Points on a hilly landscape, in no order, each with its height.
A climber steps from a point to the highest of its 2 nearest points, and stops where none of them is higher. Distance is the straight distance between rows; heights are no part of it.
zerik: [ 37  20  36 -18 -22 -16 -18 -53  25 -25  21  10   1 -30  32  12  38  -8
   9  53 -14  39]  height 4.04
gezos: [ 58  -6 -74 -14 -56   2   1  -2  32   9  10 -13 -31 -31  41  -3  27 -46
  14  37  25   1]  height 4.18
gatut: [-63 -46  33  29  10  28  11  -2 -29 -22 -37 -38  -7  30 -37  -4  39  32
 -20  -9 -42  19]  height 1.60
Dibi: [ 55  30 -37   2 -23  21  14  -9  35  -1  13 -32  32 -13  29 -71  15 -48
 -23  59 -20 -35]  height 6.70
Vasa: [-51  -5  23  37   3  28 -22   9 -32 -28 -40   3  -4  22  -4 -21  55  62
 -14 -23 -27  11]  height 2.28
Fozo: [-47 -14  41  13   3  30  12  -5   2  18   5  16  18  63  13 -31  11 -11
 -10 -48 -17   1]  height 3.84
gukon: [ 13 -23  46 -43 -20 -50 -12 -45  56  -3  -3  -9 -22 -53   7   9 -33 -28
  23   1 -37  22]  height 1.68
vid: [ -2   3  11  -6   0  33  25 -21  37  11  16  16  24  59  18 -26 -12 -39
 -33 -46 -48 -15]  height 4.66
kosun: [-16 -16  50  -5  43 -14  -2 -32  44  -2 -24  -9  22  37 -28   8 -13 -44
 -72 -20 -66  29]  height 5.00
didel: [ 20  28 -69   9  15   4  10  17 -52 -13  13 -27  -7  10   8  -5  -1 -13
  22  42   8 -23]  height 3.48
sodat: [  4  -6  10  10  -2   1 -19 -23 -31 -12  68   7  -1  20  20  39  18   4
  39 -22  17  30]  height 1.86
Luv: [  6  36  22 -33  50 -54  -6   3  -3  -2 -15 -33   0 -27 -33  17 -51 -14
  -9  13  21   4]  height 7.98
fas: [-32  -4   5  19  16  15   0  25 -48   4  16  -5 -14  52 -28  24 -10  11
   6 -24  29  24]  height 4.40
nisu: [  2 -12   3 -27  33  14   8   1  24  19 -27  -5   1   1 -15  18  -9 -21
 -16  16  19   4]  height 2.05
Rav: [ -4  24 -29  40  30  32   7 -11 -10  -1  16 -20  30  48 -11 -19  22 -48
 -42  42 -45 -26]  height 2.61
Lusud: [ 57   4   4 -19   8  -9 -18 -12  67  36 -25  11  43 -66  18 -45  23   0
 -22  -5   6 -24]  height 1.35
Sud: [ 40  12   2  -4   8  20 -10 -26  64  28   7 -16  46 -10  13 -61   5 -60
 -16  31 -33 -29]  height 5.95
tanef: [-13   8   1   0  44  29  -6 -15  17  21  -7 -46  29  28 -23  -4  20 -54
 -34  49 -38 -13]  height 2.24
zise: [ -3  -3 -27   8   0  30  -1  12 -11 -35  -2  18  -5  33  40  16  -5  31
  14 -47  38 -42]  height 4.75
Pizi: [-42 -12  60   0   2  23  16  -7 -11  11  23 -14  22  49  -4 -22  14 -15
  32   1  -4 -12]  height 3.14
roz: [  1 -34 -66  20 -41  30   1  21 -34  13  -4   2 -51 -14 -26  38   3  20
  15   1 -11  45]  height 2.76
lum: [-29   9 -24  19 -34  -9 -15  23 -59 -30 -21  25 -34  -4 -15 -12  -9  77
  32  -3  -1  -9]  height 3.55
vam: [-20  24  46  -6   9 -36 -24  -1  -7   2  43  -2  19  -4  -2  10 -30 -22
  21  -2   9  11]  height 2.43
fik: [-40  -5  -2   4   3  47  10  44 -17  49  16   3   9  19   3 -26 -17  20
  29  -7  66 -17]  height 5.34
tiv: [ 26  -4 -75 -21  -6  10  -5   6 -20 -13  18  -8 -43   8  27  50 -21  -3
  29 -10  30 -18]  height 6.33
gilot: [-48  -8  39  16  18  -3 -12  -9  16   4  -8  19  12  69 -25 -16   8 -32
 -85 -27 -55  23]  height 4.09
dak: [-53   8  29  36  16  -9 -17  30 -29 -24 -41  19  11 -20 -19 -53  37  52
   2   0   1 -15]  height 2.99
Pok: [ 78  16 -35 -23 -12 -27  -9 -17  70   9 -27  12  20 -56  26 -17  16 -22
 -26   9  -7 -20]  height 1.47
Pabup: [ -8 -32 -26 -16 -10  19  22  13  24  31 -36 -23 -24 -10 -18  27 -37 -37
   8   6 -22  27]  height 2.29
Lesi: [  4  29  15  21 -37 -27  -1  -6 -39 -48  11  20  -2 -42  15 -23  20  51
  30  31   1 -13]  height 4.11
leroz: [  8  24  -1  11 -12 -17 -28  32   3  41  21  43  37 -37   8 -34   8  38
   6 -14  56 -15]  height 1.00
pag: [-19   1  45  12  14 -22  -3  -8  20  59  33 -21  45  -2 -43 -54  21 -52
  10  10 -55  -6]  height 2.51
Zivo: [ 13  -5  19  15 -17   2 -24   0  18  -3  36   0  59 -45  38 -30  16  34
  43 -34  42 -54]  height 0.36
zofat: [-28   1 -39  36  37  23  13   9  -8  26  22  11  29  78 -28 -16  16 -34
 -37 -10 -42   4]  height 3.11
naz: [-20   2  -2 -15 -28  20   2  35 -31  33  -2  25  -9 -26   8  -5 -37  42
  33   7  71 -48]  height 6.12
gefog: [  8 -26 -44  -4 -14  43  34 -15 -22  -8 -15 -38 -40  46 -16  30   6 -16
 -12  14 -40  15]  height 2.77
Zus: [-25 -15  57  -3  38 -68   4   0 -18 -33 -13 -47   1  -9 -37  36 -35   2
 -33 -30 -29  28]  height 5.40
maris: [-23  15  -8  41  28  29  16  29 -47  20  28   4   7  72 -34  20   0 -17
 -31 -10 -10  25]  height 3.71
sur: [-13  11  17 -18 -13  -2  -3  27   0 -12 -35  35 -12 -17   1  -3 -31  43
  -9   4  62 -23]  height 6.95
Kazib: [  2  37  -5  24 -37  39  21   1 -35  -2  42  27  -4  58  27 -44   4  15
  20   4  25 -15]  height 4.50
fasir: [-11   2  41   3  36 -60 -13   2 -30 -36 -29  -2  -2  -9 -13  35  -7  26
 -55 -27 -18  27]  height 6.04
Mog: [-20   3  63 -22  43 -39   6 -28  12 -30   7 -41  15  20 -20  13 -33 -38
 -42 -11 -49  25]  height 5.75
zozuz: [-29 -28  -6 -12  36  20   0  12 -26   8   9 -27 -12  17 -18  58 -17   2
   1 -26  52  16]  height 5.09
puf: [-10  24 -53  29   9 -36  13  32 -47  -9  -4 -24 -13 -27  -7 -14 -15   5
  33  18 -13 -43]  height 3.26
vumit: [ 21   5  11 -26  -2  16  -8   8  33  12 -35  55  -7   8  16  12 -21  41
 -34 -26  44 -11]  height 6.07
pasof: [  0   1 -16   2  50 -47  12   4   1 -19  -8 -26   5 -11  -5   3 -26 -50
   0 -19 -58 -35]  height 6.94
repub: [ -7 -12 -48 -10  -7 -13   3  -4 -25  14  29   3 -51   8   3  70 -53 -17
  31 -20  36  14]  height 6.77
Bol: [  6  -6 -15 -19  63  18  10 -17  31  17 -23 -53   2  17 -17  22  -9 -54
 -26  21 -16  -2]  height 1.98
fili: [ -6 -15  59 -28  19  -7   0 -10  38  11 -24   6  19  -8   6  -7 -19  -2
 -12 -10  11   6]  height 1.79
zum: [ 32 -15 -52 -13  26  20  21 -18  45   1 -23 -25  -3  19   8  12   2 -60
 -26   3 -45 -10]  height 1.78
tola: [ -4  15   1   8 -52 -19 -21   7   0  21  53  55   1 -17   6 -11  -9  30
  38 -26  59  -9]  height 0.83
sufil: [-17   2  64 -15   5  36 -15   0   2  37  27  -2   9  -7   1   1 -11  -8
  16  46  53  38]  height 3.91
Zeve: [  2   5  -7 -16  28 -58   7   8 -10 -14 -27 -32 -31 -18 -16  22 -51 -34
 -13  11 -17  -4]  height 7.43
mefu: [ 20  28  26   1 -20 -15  -1 -18  -3 -33  12   4  12 -44  21 -24  34  13
  26  62   0   4]  height 4.54
zedeb: [-17  -7  22  11  -2 -31  -3 -22 -18 -49 -24   1 -29   7  -7  21  10  12
 -25 -15 -40  46]  height 5.25
Zipu: [ 24  15 -38 -11 -11  26  17  15  11   7 -24  40  20  15  34 -20 -21  24
 -13 -42  29 -36]  height 5.38
situ: [ 22 -10 -23   9 -20   1 -21 -10   7 -44  -4  35   4 -12  41   2  15  69
   2 -52  24 -29]  height 4.35
nur: [ 26 -23 -47  31   7   4  -7  -7  -8  -7  50   7  13   4  19  20  37  -1
  26 -44   0  13]  height 1.57
ronov: [-57 -48  58  -8   6  11  26  -2   3 -17 -48 -30  -4  11 -18  29   6  24
 -36 -25 -20  27]  height 1.15
buto: [ 30  19 -37  -1 -17  32  23  -1  14  26 -11 -25   4  -7  -4 -32  28 -38
   0  84 -11 -22]  height 5.97
sifi: [ -4  30 -12  19 -18  15  13  13 -14  -3  33  42 -11  33  11 -34 -22  12
   5 -24 -14  -2]  height 5.04
Zaro: [-41 -24  56  -3  12 -12  22   1   9 -21 -41 -22   6  -8 -18   3 -16   6
   4   1 -29  -6]  height 1.49
bori: [ 31  -5 -64  20 -19  64  24  -1 -17  -2 -16 -16 -34  46  23  -6  32   2
  12  19 -26  -1]  height 3.15
seveb: [  4   0  26 -15 -55 -33  15 -13  21   9   5  13 -17 -25   2 -14 -26 -15
  34  12 -21  10]  height 1.54
dizof: [-10   7  50  -3  16 -17 -11 -30 -29 -31  51  -6  13   9  11  26   5 -13
   9 -18  -2  31]  height 2.15
Fomuv: [ 16 -18 -61  -7  41  27   4  30 -21  -5  -2  -5 -20  20   0  44 -14   5
  10   0  52   1]  height 5.79
mubi: [ -3  -9  10 -11  50 -37   1 -27   4 -13  14 -45  17  20  -5  30 -23 -57
 -17 -39 -42  13]  height 6.38
vevif: [  8  14  61  12   0  14 -27 -20   9  -2  24  36  25  15  30   0  42  12
 -25   1  15  44]  height 2.97
faz: [ 39  -2  11 -27   3  24   8 -14  68  42   0  12  28   8  28 -31 -16 -44
 -27 -20 -21  -9]  height 5.33
Leve: [ -9   9  41  -6   0 -51 -32  18   2  13  16  22  -5 -53 -20  11 -22  17
  15   9  21  31]  height 2.21
paz: [-10  10   7  13  14  33   2  26 -30  47  36  -1  -4  15 -12   6   6   6
  37  41  63  19]  height 4.59
nuneb: [-19  -8 -26  27 -21  28  -8  23 -42   0 -18  27 -47  11 -26   1   2  49
   6 -20 -24  28]  height 3.12
pobeb: [-20  -4 -12   1 -35 -21   0  14 -24   1  40  18 -36   1 -12  20 -49   0
  37 -39   3  17]  height 6.28
laro: [ 18  10 -25  10 -38  74  25  -9 -16  -9   7   9  -7  47  27 -30  34  17
  -8  34   8  18]  height 3.72
Lak: [-40  -7  35  25  -3 -35  -9  12 -12  27  28  -2  28  -9 -41 -30  14 -15
  19  -1 -45   1]  height 2.78
talom: [ 19 -26  41 -43   5 -44 -18 -25  40  -2   8 -23   8 -68   0  48 -20  -3
   4  -8   6  16]  height 1.83
viku: [-12   4   8  19 -52  -1   2   6 -30  -3  24  44 -35  45   0 -16 -51  22
  32 -72 -21   0]  height 5.66
Masu: [ 14 -17 -31  -7 -13 -24 -17 -18   6 -33 -51  38 -12 -24   3  32  -4  69
  -3 -62   8 -35]  height 4.83
gor: [-24  23  56   6   1 -32 -25  16 -19 -30  -2  17  15 -26   6 -23  29  69
  18  12  29 -17]  height 3.59
gigo: [ 52  -8 -54  -4 -26  25   5  -6  12 -30 -15 -12 -10 -34  33   5  51   6
   7  40  23  12]  height 4.64
Fuzil: [ 37  41 -70   1 -16  -1  -2  23 -16 -15  -1  -2 -30 -29  15 -18 -11  12
  14  43  43 -31]  height 3.75
Dedu: [-12 -21 -46 -11 -31   6 -15  28 -16  27 -15   8 -30 -41 -21  23 -30  27
  38  17  38 -13]  height 6.36
Galiz: [-21   3  -1  29  50  19   0  -6  33  23   0  13  42  53 -21 -19  29 -27
 -68 -12 -38  17]  height 3.27
bule: [-21   1  29  13 -43   6 -29   4 -18 -22  36  39  22  -4  34 -23   6  50
  49 -51  46 -42]  height 0.60
tizit: [ 12  -4  31 -30   1 -35 -19 -10   9   0 -11   0  -7 -72 -18  40   1   3
   0  43  20  11]  height 2.01
nobav: [ 19 -25 -14 -14  -9 -25  -6   7   6 -36 -77   8 -22 -52 -11  53  15  60
 -15 -15  11  -2]  height 5.37
fub: [ 58  -2 -32 -32   3 -25   4 -27  47  -6 -30 -19 -25 -20  21  19  -2 -39
 -11   4  -7 -10]  height 1.61
Paf: [ 20  19  -1  -7   3  -3  -1   7  32  14 -13  18  42 -36  13 -47  23  23
 -15   5  24 -27]  height 1.19
Mem: [-12   5 -10  28   5 -48  -7  28 -36   9  15  -4  25 -28 -35 -34  12   1
  28   6 -15 -13]  height 3.04
rovem: [-33  -3  83 -22  -5  25   9 -28  -7  18  34 -28   8  15 -16   1  12 -14
  31  22  25  12]  height 3.29
feti: [ 47  17 -74 -15 -35  -8  29   8   6  11  -3 -12 -43 -25  23 -17 -15 -36
  20  42  24 -27]  height 3.96
Zot: [ 13 -31 -38 -15  -8 -13   3  24  11  -6 -47   9 -28 -61  -8  42  -4  28
  14  13  37 -23]  height 5.89
Nuno: [ 34  30  26 -11   7 -17 -11 -19  30 -19  21  13  23   2  12  -2  25   2
 -29  14  -7  40]  height 3.54
rateb: [ 24  -5 -21  -1   4  14   1 -10   7  -8 -25 -27  -4 -16  10   0  61 -11
  -2  68 -20   9]  height 5.29
Zega: [-12 -27 -38   3 -29  35  46   5   2  31 -23   4 -34  35 -16  14  -7 -15
  -8  -8 -41  20]  height 2.50

Where does a climber stop that starts at each point below?
Lak: Dibi
Pizi: Dibi
rovem: sur
Galiz: Luv
tola: repub
ronov: mefu
Zivo: repub
Pabup: repub

Call two points neighbours if one is among the 2 nearest of the other. Go from one point of each pair to the other, from neighbour to neighbour, staying as high as possible. Name the lowest point that can't be avoided.
repub and fasir: zofat
Luv and fasir: Zus
Dedu and Dibi: Pizi
sur and Dedu: naz
